Points on a hilly landscape, in no order, each with its height.
A climber steps from a point to the highest of its 5 nearest points, and stops where none of them is higher. Distance is the straight distance between rows; heights are no part of it.
j632: [153 106 152 157 150 113 108  91  66 141 213 106 150 101 160 130 186 109
  70 118 163  86]  height 35.0
j929: [ 96 168  78  94 111 166 100 135 164  83  69 147  87 144  78 124  89 140
 136 134  82 196]  height 48.9
j378: [140 128 128 137 131  96 185 127  89 187 120 113 174 127 165  98 139  74
 138 114 155  79]  height 69.2
j258: [ 99 144 130 158 118 127  92 129 170  94  97 147 129 132  77 139 135 156
 124 156 137 169]  height 46.8
j967: [104 129 146 144 149 113 129  94  80 133 189 124 115 100 132 128 148 147
 117 119 141 122]  height 64.0
j376: [ 95 128 151 143 127 131  62 117 131  36 122 148  59 138  92 152 146 218
  91 152 140 177]  height 36.4
j699: [112 154  92  60 124 129 165 150 160 157  72 149 133 132 132 111  81  92
 162 129  92 127]  height 30.8
j845: [137 115 126 161 132 128 119 147 145 136 127 118 129 119 157 141 157 141
 133 124 138 144]  height 62.1
j398: [120 105 143 148 109 141 111 109 158 109 138 113  94 118 104 148 135 182
 127 139 122 157]  height 28.8
j667: [160 110 176 135 139 109 111 108  78 162 198 111 139 104 177 110 157 101
  78 123 142  76]  height 44.5
j55: [122 112 150 160 151 119 128  90 100 118 187 102 119  85 145 103 177 158
  98 123 151 116]  height 65.1
j150: [148 114 144 109 112 100 126 100  81 195 193 108 153  95 189 127 136 102
 130 113 161  61]  height 59.3
j577: [109  92 150 132 119 124  94  98 136  88 154 122  96 122 100 160 129 180
 127 145 132 161]  height 38.1
j890: [111 161  97 106  96 147 157 174 175 124  54 161 110 136 114 132  91 126
 144 140  76 148]  height 65.7
j249: [133 130 119 116 139 126 159 158 117 135 110 146 149 156 114 127 100 133
 133 124 128 105]  height 67.9
j233: [111 113 138 152 127 137 107 117 140 101 108 135 118 112  99 125 143 146
 138 123 108 163]  height 3.2
j354: [133 127 170 164 149 110  97  82  72 122 212 105 151  95 134 156 201 150
 100 120 190 122]  height 73.4
j678: [107 121 145 146 128 122  64 128 153  72 109 133  87 136  79 150 142 213
 122 150 113 187]  height 43.2
j311: [ 94 141 153 140 131 110 109  96 103 118 173 116 117  90 138 136 150 142
 105 113 152 135]  height 62.8
j593: [160 132  82  80 128 150 157 135 127 176 146 128 177 139 151 119 115  73
 166 116 115  95]  height 40.7
j506: [140 134 129 149 141  99 199 131  88 202 132 124 160 106 179 103 113  73
 141  99 151  75]  height 70.9
j777: [152 101 124 129 111 110 165 123 106 187 175 122 176  94 202 138 139  71
 126 136 153  79]  height 64.4
j843: [108 111 140 156 113 155  51 117 188  44 118 153  70 129  66 161 108 228
 119 135 101 232]  height 41.6
j189: [148 138 164 136 122 131 139 129 121 168 126 126 144 126 152 117 118  89
 135 113 138  99]  height 59.0
j663: [127 135  96  95 109 159  88 154 174  53  66 153  88 144  48 130  89 164
 128 118 105 190]  height 47.3
j610: [136 130  86 116  98 132 160 152 140 161  88 128 124 144 136 102 120  85
 155 107 115 106]  height 63.9
j297: [140  99 198 179 151 123 128  77  57 179 230  96 149  72 145 143 183 152
 108 126 190  78]  height 18.2
j478: [108 140 137 145 131 154 108 118 155  94 108 139 118 124 101 138 126 128
 121 120 109 158]  height 26.8
j469: [132 147  84  99 106 121 171 153 131 177  75 137 148 132 143 103 123  65
 147 107  98 106]  height 55.3
j768: [134 124 122 146 129 121 113 121 140 109 143 103 131 132 141 145 142 159
 115 146 143 166]  height 53.2
j761: [131 124 129 117 145  98 137 105  84 211 195 100 160 105 175 129 144  91
 142 115 147  61]  height 53.4
j564: [122 143 106  84 125 146 145 191 188  95  51 170 115 182 126 142  69 121
 176 129  90 170]  height 45.1
j448: [142 117 150 164 150 111  76  69 102 123 210  96 152 103 149 160 194 151
  95 150 187 139]  height 75.0
j151: [137  94 162 162 144 130 127  81 124 114 188  95 133  82 127 123 176 157
 102 135 165 113]  height 66.9
j805: [130 119 183 174 133  97 104  59  49 155 226  98 141  83 138 138 188 150
  87 108 173 112]  height 22.0
j832: [135 108 101 101 122 137 137 148 126 136 103 130 121 168 114 104 102 114
 152 111 112 124]  height 67.1
j81: [114 133 164 152 153 121  55 106 125  85 132 105  94 104 114 137 182 172
  92 144 147 149]  height 46.3
j616: [117 121 137 156 126 118 121 137 150 117 108 124 135 129 142 121 156 147
 126 139 142 145]  height 58.8
j312: [108 145 101  95 114 116 188 181 165 127  55 172 121 169 113 142  82 113
 157 144  88 135]  height 61.7
j268: [147 103 128 132 128  99 174 122 104 188 134 126 171 131 167 115 149  68
 142 105 158  91]  height 65.3
j708: [134 137 106  87 127 128 148 204 193 112  41 164 118 193  91 120  63  96
 198 121  92 174]  height 31.0
j411: [142 118  84 105 114 127 151 154 131 142  90 137 139 163 126 114 110 107
 144 113 122 108]  height 67.0
j230: [128 141  74 124 125 138 128 172 157  95  85 129 107 136  96 114  99 150
 130 128  95 178]  height 52.7
j706: [115  82 145 146 111 143 110 108 152 103 134 132 108 121 101 127 143 155
 142 123 126 171]  height 20.8
j386: [122 115 156 150 131 123 106  84 106 117 163 117 108  85 130 122 153 145
  99 100 143 124]  height 61.2
j529: [140 149 101 129 125 146 126 139 173  77  82 131 126 170  98 115 105 152
 125 139 130 168]  height 47.5
j794: [156 122  72 101 105 155 181 146 130 172 107 119 161 148 164 104 117  58
 161 125 112  76]  height 5.4
j515: [152  92 169 152 154 109 126 108  60 135 207 117 154 105 152 141 186 111
  81 123 165  74]  height 28.0
j934: [144 107 144 122 140 107 127  89  85 204 188 101 134 102 171 121 143  98
 124 115 144  53]  height 57.6
j260: [106 101 148 148  97 143 100 121 135  98 134 134 108 123  98 139 132 175
 125 132 118 174]  height 35.1
j895: [154 132 148 150 113 129 134 142 136 142 119 133 120 109 156 131 113 107
 119 137 145 114]  height 59.6
j605: [ 96 157  81 106 111 152 103 149 163  80  74 152  84 146  70 114  84 132
 139 110  76 204]  height 49.1
j445: [109 120 146 104 113 143  99 129 198  50  81 138 101 145  56 118 118 173
 129 136 113 166]  height 46.1
j185: [ 91 159  80 106 131 165 126 142 190  82  71 158  90 169  98 148  88 132
 153 144  64 189]  height 48.2
j767: [118 135  99  98  99 118 167 184 171 112  46 166 124 179 116 132  81  97
 170 130  87 156]  height 65.9
j645: [116 129 131 142 142 126 143 136 125 120 107 134 138 129 126 115 129 134
 119 142 123 124]  height 67.2
j838: [110 115 138 128 157 117 128 110  84 157 175 114 123 102 145 129 138 157
 126 113 138 120]  height 63.8
j9: [131 129 136 136 122 131 132 152 130 138 107 138 141 109 127 128 121 132
 129 128 134 127]  height 66.3
j247: [100 148 102 106 108 132 161 172 166 109  58 185 129 156 108 127  99 122
 147 134  68 143]  height 50.6
j220: [129 132 100  84 126 151 154 188 184 104  33 151 113 186 108 133  65 111
 184 127  88 165]  height 32.7
j997: [129 149  78 105 134 142 150 193 208  94  25 150 100 175 101 137  53 119
 174 130  73 183]  height 26.5
j715: [146 134  81  97 101 140 184 155 132 179  97 132 141 131 168 101 114  67
 152 113 116  92]  height 33.1
j205: [118 145  85 129 117 142 131 171 167 107  72 151 116 142  93 106  94 152
 140 116  86 174]  height 49.4
j940: [117 119 114 116 113 160 113 136 180  41  71 147  88 148  51 123  92 171
 136 115 123 184]  height 46.5
j953: [116 150  90  88 115 151 133 168 171 131  83 152 131 139 135 115  95  91
 157 137  83 125]  height 44.7
j798: [129 100 151 132 139 117 149 120 106 159 124 117 155 131 154 101 134  94
 137 117 129  79]  height 57.5
j27: [146 131 149 117 128 103 120 103  77 197 192 116 133 102 182 134 137 117
 109 110 154  66]  height 59.8
j511: [126 120 126 125 109 118 138 122  83 187 191 131 171 106 185 137 136 113
 131 141 149  81]  height 61.8
j949: [119 121 136 131 156  94 118 111  84 171 170 124 131  96 180 113 155 151
 117 131 133  99]  height 60.9
j375: [136 145 118 113 149 157 139 151 159  97 109 119 105 171 103 137 112 112
 122 116 129 142]  height 64.1
j382: [148 130  91 114 126 151 113 172 167 120 105 127 106 146 121 125  98 118
 146 127  94 138]  height 60.6
j315: [142 147 119 135 142 134 156 141 122 152 103 148 153 123 129 119 105 125
 113 133 135 116]  height 68.0
j66: [104 132 159 136 119 123  78 107 139  42 145 151  68 139 104 149 134 196
 101 140 127 180]  height 34.1
j983: [135 134 127 148 117 125 111 122 141 120 152 105 126 140 158 159 139 149
 124 141 135 137]  height 61.6
j596: [131 143 113 126 146  83 182 134  90 192 138 116 169 125 158 106 124  70
 141  97 150  78]  height 72.0
j786: [121 128 126 123 160 134 159 152 110 124 105 145 146 145 102 118 111 136
 127 134 114 127]  height 67.8
j543: [116 168 124 143 122 130 105 129 178  74  78 135 119 158  93 134 117 160
 109 145 127 170]  height 47.1
j932: [107 142 159 143 149 122  60  89 131 101 149 115 106  87  89 131 155 175
  96 162 122 152]  height 51.1
j400: [132 153 105  79 123 127 140 162 157 155  97 145 144 138 139  92 106  77
 161 108  84 118]  height 65.6
j352: [160 145 121  96 143 134 162 138 110 179 149 128 178 137 147 125  91  85
 146 110 136  79]  height 62.6
j992: [ 94 159  85 107 109 175 101 137 174  75  80 156  93 174  88 119  95 122
 162 129  74 190]  height 48.6
j540: [151 148  93 131 141 110 183 157  85 206 135 115 173 136 163 125 127  76
 142  96 130  78]  height 72.9
j5: [140 125 153 147 167 109 117 118  99 144 181 110 127  86 174  88 163 152
 105 139 162 103]  height 61.9
j517: [120 164 124 138 132 151 115 121 168  90  94 130 103 139  97 141 105 114
 125 136 126 150]  height 51.2
j759: [147 139 143 104 149 116 140 141 108 164 144 122 166 131 134 115 100  73
 139 115 133 102]  height 62.5
j137: [142 127 141 160 119 135 132 151 139 131 109 135 128 118 159 134 141 129
 118 145 140 133]  height 64.9
j501: [138 123 111 107 144 126 149 158 129 114 102 130 137 171 106 125 115 122
 152 124 116 116]  height 67.6
j653: [139 110 163 168 137 110  99  74  84 118 199  97 147 103 155 145 187 127
  95 121 180  97]  height 71.4
j921: [129 140 102 114 136 130 123 138 179  60  84 139 120 156  79 118 104 176
 121 141 121 179]  height 47.9
j124: [ 98 116 142 141 138 114  74 105 166  50 101 114  66 133  85 158 144 205
 115 153 102 204]  height 42.4
j206: [ 99 130 143 127 127 165  93 118 193  46  92 153 101 148  54 132 108 185
 113 153 107 171]  height 39.1
j538: [121 140  91  92 111 123 135 167 137 155  77 149 124 161 139 106 105  80
 157  99  89 119]  height 56.5
j533: [158  90 173 154 142 103 133 106  62 146 202  97 134 100 161 129 171  98
  81 126 161  67]  height 25.1
j262: [111 156 132 143 132 112  85  96 114 110 153 114 108 122 137 130 146 145
 102 122 146 140]  height 61.1
j239: [107 134 140 139 133 108 122 103  96 120 177 124 120 121 134 156 137 136
 112 124 132 131]  height 63.7
j41: [124 129 158 159 130 128 131 142 140 126 110 129 135 123 138 115 140 123
 132 141 122 140]  height 66.0
j776: [105 162 132 127 112 133  95 123 164  69 100 162 129 130  81 130 118 122
 123 141 129 153]  height 47.0
j30: [104 151  92  96 123 162 137 169 194  79  51 161  84 174 109 150  75 124
 162 135  77 181]  height 45.9
j112: [149 121  88 106  97 116 163 152 138 168  97 125 136 155 132 115 106  99
 137 112 114  95]  height 66.5
j972: [112 140 131 129 137 155 131 121 143 114 102 154 127 133  99 130 121 115
 133 123 120 144]  height 47.4
j739: [105 135  74 131 114 147 122 161 150  83  68 150 110 146  87  92 100 152
 151 112  72 191]  height 49.7
j454: [106 126 142 151 126 142 107 125 186  80  93 158 121 141  64 140 135 183
 139 166  99 190]  height 38.0
j104: [146 135  89 105 124 150 127 166 173 119 109 130 108 153 107 128  84 127
 132 123 104 157]  height 58.2
j474: [136 100 174 148 105 135  86  97 103  87 171 118 104  90 115 121 182 171
  93 123 170 148]  height 56.0
j850: [108 118 148 152 133 137  62 128 195  85 102 131  96 140  75 154 135 199
 129 156 104 196]  height 41.2
j134: [ 94 163  96  96 118 166 123 154 177  68  78 176 106 173  96 138 104 131
 159 130  63 176]  height 47.8
j28: [132 152 108  89 117 135 136 156 157 166  91 155 150 143 146 116 100  72
 170 130  88 105]  height 42.0
j424: [143 140 143 134 147 139 146 145 120 150 121 134 148 105 125 129  99 102
 126 144 146 106]  height 66.7
j779: [103 139 134 112 126 166  93 138 188  50  75 152  77 158  63 135 106 185
 124 128 129 189]  height 38.9
j620: [137 107 127 126 104 110 170 123  95 177 158 120 172 113 182 143 153  90
 125 129 154  69]  height 62.3
j790: [163 131 136 135 133 122 200 123  81 204 131 111 172 114 187 110 118  49
 142 109 160  76]  height 71.3
j391: [106 148 113  90 102 122 157 182 173 105  42 192 113 187 125 142  82 113
 155 121  82 138]  height 75.4
j149: [121 123 103 115 119 137 123 137 178  63  87 128 114 150  73 111 103 160
 136 129 112 174]  height 48.1
j608: [ 90 161  92 116 123 154 123 165 156  95  71 170 118 168  99 128 115 138
 169 124  66 163]  height 41.8
j641: [147 110 132 130 114 105 164 117  94 187 154 102 173 115 183 121 149  82
 125 137 158  96]  height 62.2
j44: [164 103 154 150 153 112 109 105  83 133 187 105 135 100 176 116 179 134
  97 117 163  98]  height 57.8
j371: [123 131 159 137 131 124  87  99 104  97 160 110  99  97 125 119 156 152
  86 119 150 140]  height 57.7
j903: [148 142 112 125 131 132 210 143  65 225 139 114 161 118 176 129 104  59
 146 101 157  54]  height 71.9
j870: [135 146 111 111 142 112 168 135  99 191 135 102 195 147 153 111 119  70
 148 104 135  78]  height 81.4
j945: [130 136 142 107 148 116 156 128 112 169 131 115 165 140 139 107 104  79
 160 113 137  96]  height 60.7
j7: [119 139 136 128 140 108  78  96 145 110 152 113 119 115 132 136 149 170
 106 155 137 149]  height 44.6
j496: [115 117 150 156 121 123  53 106 114  91 151 110  92 114 114 128 194 171
  93 136 164 158]  height 46.6
j415: [107 158 131 147 117 134  88 132 179  90  86 151 129 136  90 149 133 144
 128 158 128 169]  height 46.9
j479: [155 161  95 131 134 113 203 154  72 214 148 111 171 147 161 119 106  60
 136  96 143  58]  height 72.7
j994: [ 93 139 149 132 122 177  92 127 182  51  89 165  90 150  45 152 116 197
 132 146 112 172]  height 24.9
j414: [166 116 139 119 144 118 208 140  74 214 165 122 179 123 208  93 112  40
 146 117 152  63]  height 66.4
j961: [ 93 122 146 154 120 154  65 116 184  63 118 137  70 125  56 148 121 205
 123 154  85 216]  height 41.7
j550: [140 114 153 125 123 130 129 129 123 151 125 117 128 122 159 142 122 100
 143 126 131 103]  height 42.7
j736: [ 98 133 137 142 134 146 117 125 126 110 101 127 130 116 101 124 127 145
 149 111 115 160]  height 73.3
j45: [108 129 149 132 114 133  86  99 139  67 137 156  78 120  94 154 130 201
  96 152 130 174]  height 34.9
j21: [103 154  99  96 112 127 163 180 167 133  67 165 114 142 120 130  87 122
 151 136  74 136]  height 52.4
j687: [139  90 195 196 140 109 126  56  59 179 227  82 130  62 161 120 201 164
 100 137 182 108]  height 17.8
j240: [159 133  85 114 146 113 166 144 100 170 137 115 198 147 151 115 107  78
 156 100 125  80]  height 73.1
j286: [133 147  95  90 125 149 140 202 211 123  24 153 125 180  95 135  59 116
 192 140  81 177]  height 29.3
j310: [119  95 125 143 117 145 120 111 156 106 145 112 115 123 111 141 155 164
 149 150 127 154]  height 5.7
j23: [141 122  79  94 114 121 134 156 130 154  84 123 134 161 130 104 127  94
 153 109 101 111]  height 65.8
j842: [138 143  90  94 118 159 139 190 200 109  14 146  96 176 104 118  51 115
 174 141  74 185]  height 27.0
j187: [143 131 141 150 134 128 146 143 125 157 104 137 152 110 145 128 125 122
 130 144 125 131]  height 66.2
j353: [114 112 131 124 144 120 140 114 107 138 187 127 117 130 142 162 133 127
 130 127 130 100]  height 62.0
j822: [163 115 165 134 153 114 109 109  86 148 177 111 129 112 175 100 166 143
  92 125 166  96]  height 51.0
j816: [137 124 156 164 152 117  98  76 103 117 202  93 132 106 127 147 182 144
  96 134 181 108]  height 75.3
j784: [146 129  76  98 112 139 172 152 120 171 112 119 142 148 144 130 125  88
 140 127 135  99]  height 65.4
j882: [132 125 148 120 126 115 118 123  83 174 172 119 151  96 183 129 131 134
 113 134 168  74]  height 60.8
j236: [129 126 127 130 143 106 134 112  79 175 179 114 143 114 181 128 135 148
 117 136 172  85]  height 58.9
j463: [112 133 139 138 140 119  66  86  98 101 148 123 111  99 110 111 154 153
 105 140 150 138]  height 57.0
j212: [144 145 107 127 132 139 126 152 173  94  98 139 108 144  99 139  80 140
 110 135 125 151]  height 51.8
j665: [156 119 165 120 125 103 114  95  84 189 205 102 133 112 173 102 150 110
  95 114 145  64]  height 57.9
j430: [119 167  94  94  98 153 134 166 161 146  80 151 129 128 130 114  84 105
 155 140  90 119]  height 49.8
j488: [112 126 129 120 130 110 135 131  87 169 172 116 139 108 154 132 171 127
 133 141 156 102]  height 54.5
j101: [131 133 134 147 133 123 113 111 118 132 163 125 123 139 156 161 137 135
 108 128 140 135]  height 63.1
j277: [159 106 137 127 139 112 188 117  96 192 182 115 184 108 196 128 137  41
 131 118 144  64]  height 67.4
j459: [158 146  86  95 114 149 166 135 111 167 135 125 167 133 137 125  92 104
 143 140 143  88]  height 67.3
j48: [113  97 117 119 130 113 134 118  94 163 157 122 135 117 148 150 149 118
 123 138 140 102]  height 45.3
j894: [133 100 163 165 149 121 136 103  50 152 220  91 159  78 148 148 187 120
  86 127 170  74]  height 17.3
j351: [128 108 165 153 124 137 108  87 105 104 159 119 101  85 100 114 181 157
  95 114 145 127]  height 55.9
j54: [115 121 157 127 124 132  99  95 135  69 138 142  75 122  92 147 131 202
 107 155 131 162]  height 36.7
j166: [150 121 157 133 137 108 117 106  84 162 185 108 135 107 187 104 151 119
  98 124 172  77]  height 54.7
j793: [127 101 192 182 131 123 133  83  56 148 219  94 154  69 139 149 178 142
  91 109 185 100]  height 29.2
j190: [112 112 124 116 140 119 102 100 150  98 161 125 111 124 120 146 138 181
 119 154 122 156]  height 39.6
j485: [136  92 155 160 104 123  96  75 119 102 176 102 104  98  97 127 171 173
  91 118 163 123]  height 64.7
j771: [112 154 100  83 124 133 152 163 162 154  60 173 125 139 130 124  70  97
 163 160 103 117]  height 29.8
j451: [147 113 154 156 162 114 110 107 106 131 188  95 137  75 153 109 170 133
 113 141 158 122]  height 64.3
j717: [146 150 122 119 115 132 146 147 108 155 110 129 156 126 136 125  99 123
 128 141 128  95]  height 68.6
j58: [119 134 138 134 142 115 124  97  93 117 185 129 107  98 128 144 141 143
 100 113 134 131]  height 63.5
j115: [141 140  98  95 116 147 113 160 157 143 104 134 117 144 125 108  93 103
 151 122  99 136]  height 63.4
j269: [ 94 131 137 157 117 165  67 115 188  73  86 152 101 134  58 146 127 176
 114 171  95 191]  height 35.9
j836: [141 124 145 131 127 105 129 114  76 191 180 120 121  93 185 111 148 111
  91 138 164  79]  height 58.0
j202: [157 110 164 148 146 102  94  97  79 123 196  97 154 102 157 141 194 124
  83 127 166 104]  height 66.6
j16: [145  89 158 150 149 107 143  95  56 164 193 108 166  85 152 139 203 106
  87 128 178  64]  height 12.8
j872: [141 100 159 141 109 129 113  81 114 102 162 100 101  84 120 116 169 149
 103 125 157 110]  height 63.2
j132: [ 97 161  97 100 128 131 134 172 167  92  63 173 111 171 118 129  89 139
 156 130  75 157]  height 31.2
j139: [100 181 102  99 115 160 148 154 193  61  61 162  95 173 109 136  95 115
 157 139  61 162]  height 45.8
j183: [166 108 136 135 131 124 201 112  96 191 158 114 184 106 196 119 132  49
 132 119 154  79]  height 69.4
j847: [123 128 123 120 131 123 170 142 115 147 101 137 158 137 125 126 109 135
 137 138 139 115]  height 68.1
j211: [145 137 114 132 143 112 188 135  72 197 126 102 167 119 171 108 120  62
 138 101 151  69]  height 71.7
j713: [ 98 128 134 141 109 144  98 111 151  87 107 130 106 127  90 145 130 141
 133 128 126 182]  height 45.2
j705: [105 106 146 154 134 147  60 110 182  44 121 127  74 125  76 163 128 232
 112 151  88 222]  height 42.1
j154: [121  84 141 121 129 120 153 132  97 159 146 113 147 122 153 128 158 103
 140 130 139  90]  height 55.8
j877: [113 157 148 149 123 142 105 107 156  94 105 153 132 128  97 153 127 139
 127 128 118 167]  height 42.5
j581: [105 119 148 166 115 174  60 125 186  58 103 147  78 145  58 137 102 201
 120 154  96 207]  height 39.8
j379: [145 117 140 144 132 128 113 125 120 130 139 111 113 127 149 150 138 117
 132 140 129 125]  height 61.4
j8: [141 162 106 131 125 132 139 149 169  71  96 127 117 148  91 128  95 153
 112 139 124 171]  height 47.2
j508: [142 127 136 115 147  96 157 115 103 178 120 118 176 132 146 101 137  84
 143 111 152  88]  height 64.8
j238: [118 111 127 158 132 114 123 135 148 112 148 108 127 135 132 136 142 156
 138 130 118 151]  height 43.5
j522: [106 121 160 137 136 122  84  86 152  83 154 130  97 105  88 134 143 191
  87 156 118 148]  height 45.0
j513: [114 126 152 149 109 127  65 109 141  54 114 135  63 137  99 171 136 205
 113 139 143 185]  height 39.9
j49: [ 98 160 103 103 130 161 126 166 173  72  59 177 112 181 110 127  79 130
 152 124  79 164]  height 43.3
j24: [114 112 141 138 162 128 124 106  98 156 170 111 114  82 138 107 160 152
 106 116 134 111]  height 64.5
j750: [136 143 112 129 142 149 133 142 145  90 108 139 109 148 105 136  96 115
 113 125 129 152]  height 60.4
j549: [132 131 115 116 150 153 127 145 144 102 115 139 129 163 106 129 102 105
 140 128 125 128]  height 66.8
j221: [102 137 106 102 119 149 111 148 173  64  77 143  89 155  51 100  80 167
 145 116 104 185]  height 48.7
j565: [107  99 151 144  85 123  98 116 131  77 123 121  80 125  91 157 139 173
 122 125 139 179]  height 32.6
j559: [120 123 148 137 128 119  91  88 150  94 149 118 104 129 103 132 140 183
 109 155 109 152]  height 41.3
j907: [163 140 118 128 139 117 195 145  78 205 129 107 167 114 178 110 108  62
 152  97 161  67]  height 72.1
j365: [123 105 131 124 114 102 146 125  92 157 162 116 169 129 163 147 154 130
 122 145 154  91]  height 60.3
j621: [146 134  92 125 118 140 144 177 174 113  89 143  96 140 114 105  84 131
 140 132  95 154]  height 55.1
j143: [141 110 119 123 119 109 139 122  78 185 167 120 155 112 189 127 140 130
 120 133 158  78]  height 61.3
j461: [136 131 103 119 134 141 141 143 185  80  85 132 115 148  90 124 107 163
 129 123 112 160]  height 47.7
j712: [122 132 163 157 147 120  37  95 125  92 145 104  92  96  96 129 181 179
  92 158 132 155]  height 46.2
j523: [147 107 121 142  99 112 185 124  95 184 139 114 164 109 179 123 141  75
 132 121 154  96]  height 63.3
j61: [157 142 102  89 133 139 172 128 125 172 131 119 168 138 135 127 108  71
 159 123 141  78]  height 63.6
j431: [138 104 171 173 130 117 128  89  64 138 220 112 152  87 138 154 185 134
 104 111 181  88]  height 44.9
j82: [136 103 157 154 131 128  95  81 118 116 199  92 114  94 105 140 178 163
  99 145 160 103]  height 71.5
j861: [152 141 116  99 117 138 161 139 123 164 113 136 151 144 127 127 110  99
 128 130 142  87]  height 69.1
j443: [115 114 160 122 126 119 102  79 144  89 150 123 103 132 109 150 124 185
 125 158 118 150]  height 39.0
j554: [124 126 145 147 165 117 140 111  85 160 174 103 123  90 156 113 146 149
 100 117 150 106]  height 62.9
j100: [170  88 164 120 147 106 147  93  64 195 194  92 140 113 170 113 176  92
  96 113 143  59]  height 15.6
j835: [142 146 144 118 141 131 138 134 119 163 125 137 152 120 138 110  95 108
 131 126 148 102]  height 66.1
j455: [138 126  91 103 118 121 158 166 112 140 110 138 134 172 120 125 111 115
 128 117 124 113]  height 67.5
j520: [149  83 159 132 153 114 144  80  55 160 191  92 145  97 164 122 193  96
  89 124 172  48]  height 16.2
j74: [132 121 133 122 136 103 163 121  92 162 117 102 161 140 152 118 150  74
 134 120 143  94]  height 61.5
j408: [104 125 128 139 103 134  57 130 145  81 100 123  88 140  86 150 148 194
 119 147 125 205]  height 44.8
j655: [157 151 112 125 145  98 172 139 101 189 138 109 191 147 155 114 104  73
 153  83 147  73]  height 74.4
j440: [120 103 131 159 130 136 123 127 154 116 122 127 129 106 111 127 137 147
 140 124 124 152]  height 16.8
j228: [160 123 133 128 117 105 182 121  93 180 133  99 165 106 179 126 143  67
 119 120 142  95]  height 65.0
j63: [143 104 139 146 125 124 125 129 112 143 163 121 117 139 158 157 143 107
 145 109 125 116]  height 55.7
j244: [123 148 128 127 142 112 103 103 106 109 161 125 116 117 140 139 140 160
 107 128 129 117]  height 62.7
j837: [120 157  92 120 110 156 126 184 151 140  71 148 127 131 118 113  84 116
 140 149  76 137]  height 48.4
j874: [109 139 137 132 127 105  80  84 138 102 155 123 114 107 132 133 149 167
  94 171 133 158]  height 46.7
j752: [140 103 144 117 134 118 161 118  95 199 187 120 185  94 198 141 140  59
 139 117 147  71]  height 64.2
j959: [118 145 135 127 135 109 111 111 108 115 170 132 104 130 142 152 143 136
 103 126 145 145]  height 63.0
j780: [152 118 156 160 150 123 104  90 107 119 210  86 138  97 158 144 198 145
  91 140 187 109]  height 78.1
j19: [162 135  89 114 145 113 183 154  97 179 144 116 188 141 165 110 121  74
 148  95 105  60]  height 73.7
j366: [120 138  99 102 103 121 154 156 144 165  80 159 144 150 148  99 114  83
 167  92  88 105]  height 52.8
j468: [181 107 142 121 139 123 204 132  66 210 158 107 180 137 212  91 109  55
 150 102 147  55]  height 58.3
j660: [114 138 130 153 104 143  76 122 153  91  96 132 102 125  88 147 119 162
 125 133 125 185]  height 46.4
j404: [152  86 158 136 146 109 141  91  52 168 178  95 141  96 167 121 187  96
  89 124 155  66]  height 17.5
j950: [129 137  85 105 104 117 156 159 143 150  73 137 134 152 126 110 127  81
 170  94 108 110]  height 61.0
j219: [158  98 142 121 110 116 191 118  73 198 151 123 174 115 189 112 139  56
 134 115 166  90]  height 67.7
j995: [117 146  91 105 123 157 104 139 166  74  70 147  98 150  75  99  91 153
 136 115  88 216]  height 49.0
j456: [114 148 111  94 116 116 168 160 162 106  58 191 133 167 109 132  91 111
 152 132  78 138]  height 62.4
j65: [ 98 146  99 114 105 158 105 150 170  88  83 143  93 143  82 109  90 149
 154 112  88 191]  height 49.2
j72: [ 95 107 146 157 138 139  53 134 183  61 107 136  86 140  62 145 125 207
 130 155  92 197]  height 41.9
j751: [148 147  93 125 136 110 187 165  81 200 155 111 183 129 158 120 126  63
 142  93 129  51]  height 73.0
j32: [102 134 142 154 107 144  80 130 146  86 112 139 100 136 104 150 128 149
 133 136 116 191]  height 46.0
j216: [137 124 137 130 128 100 144 103  84 206 195  99 158  93 176 134 136 104
 127 105 145  68]  height 58.4
j341: [110 132 124 112 124 151 108 138 194  50  85 149 123 163  68 128 111 181
 135 147 121 161]  height 47.6
j138: [118 147  99  83 132 146 154 177 190  86  40 164 106 186 116 140  68 107
 182 141  92 172]  height 35.6

Where does a climber stop that starts at each point below?
j154 -> j870
j386 -> j780
j30 -> j861
j832 -> j861
j605 -> j861
j776 -> j861
j798 -> j870

Two climbers start at each pair of points below. Name the first point that both come to, or write none.
j49 and j221 -> j65
j81 and j351 -> j816
j353 and j554 -> j24
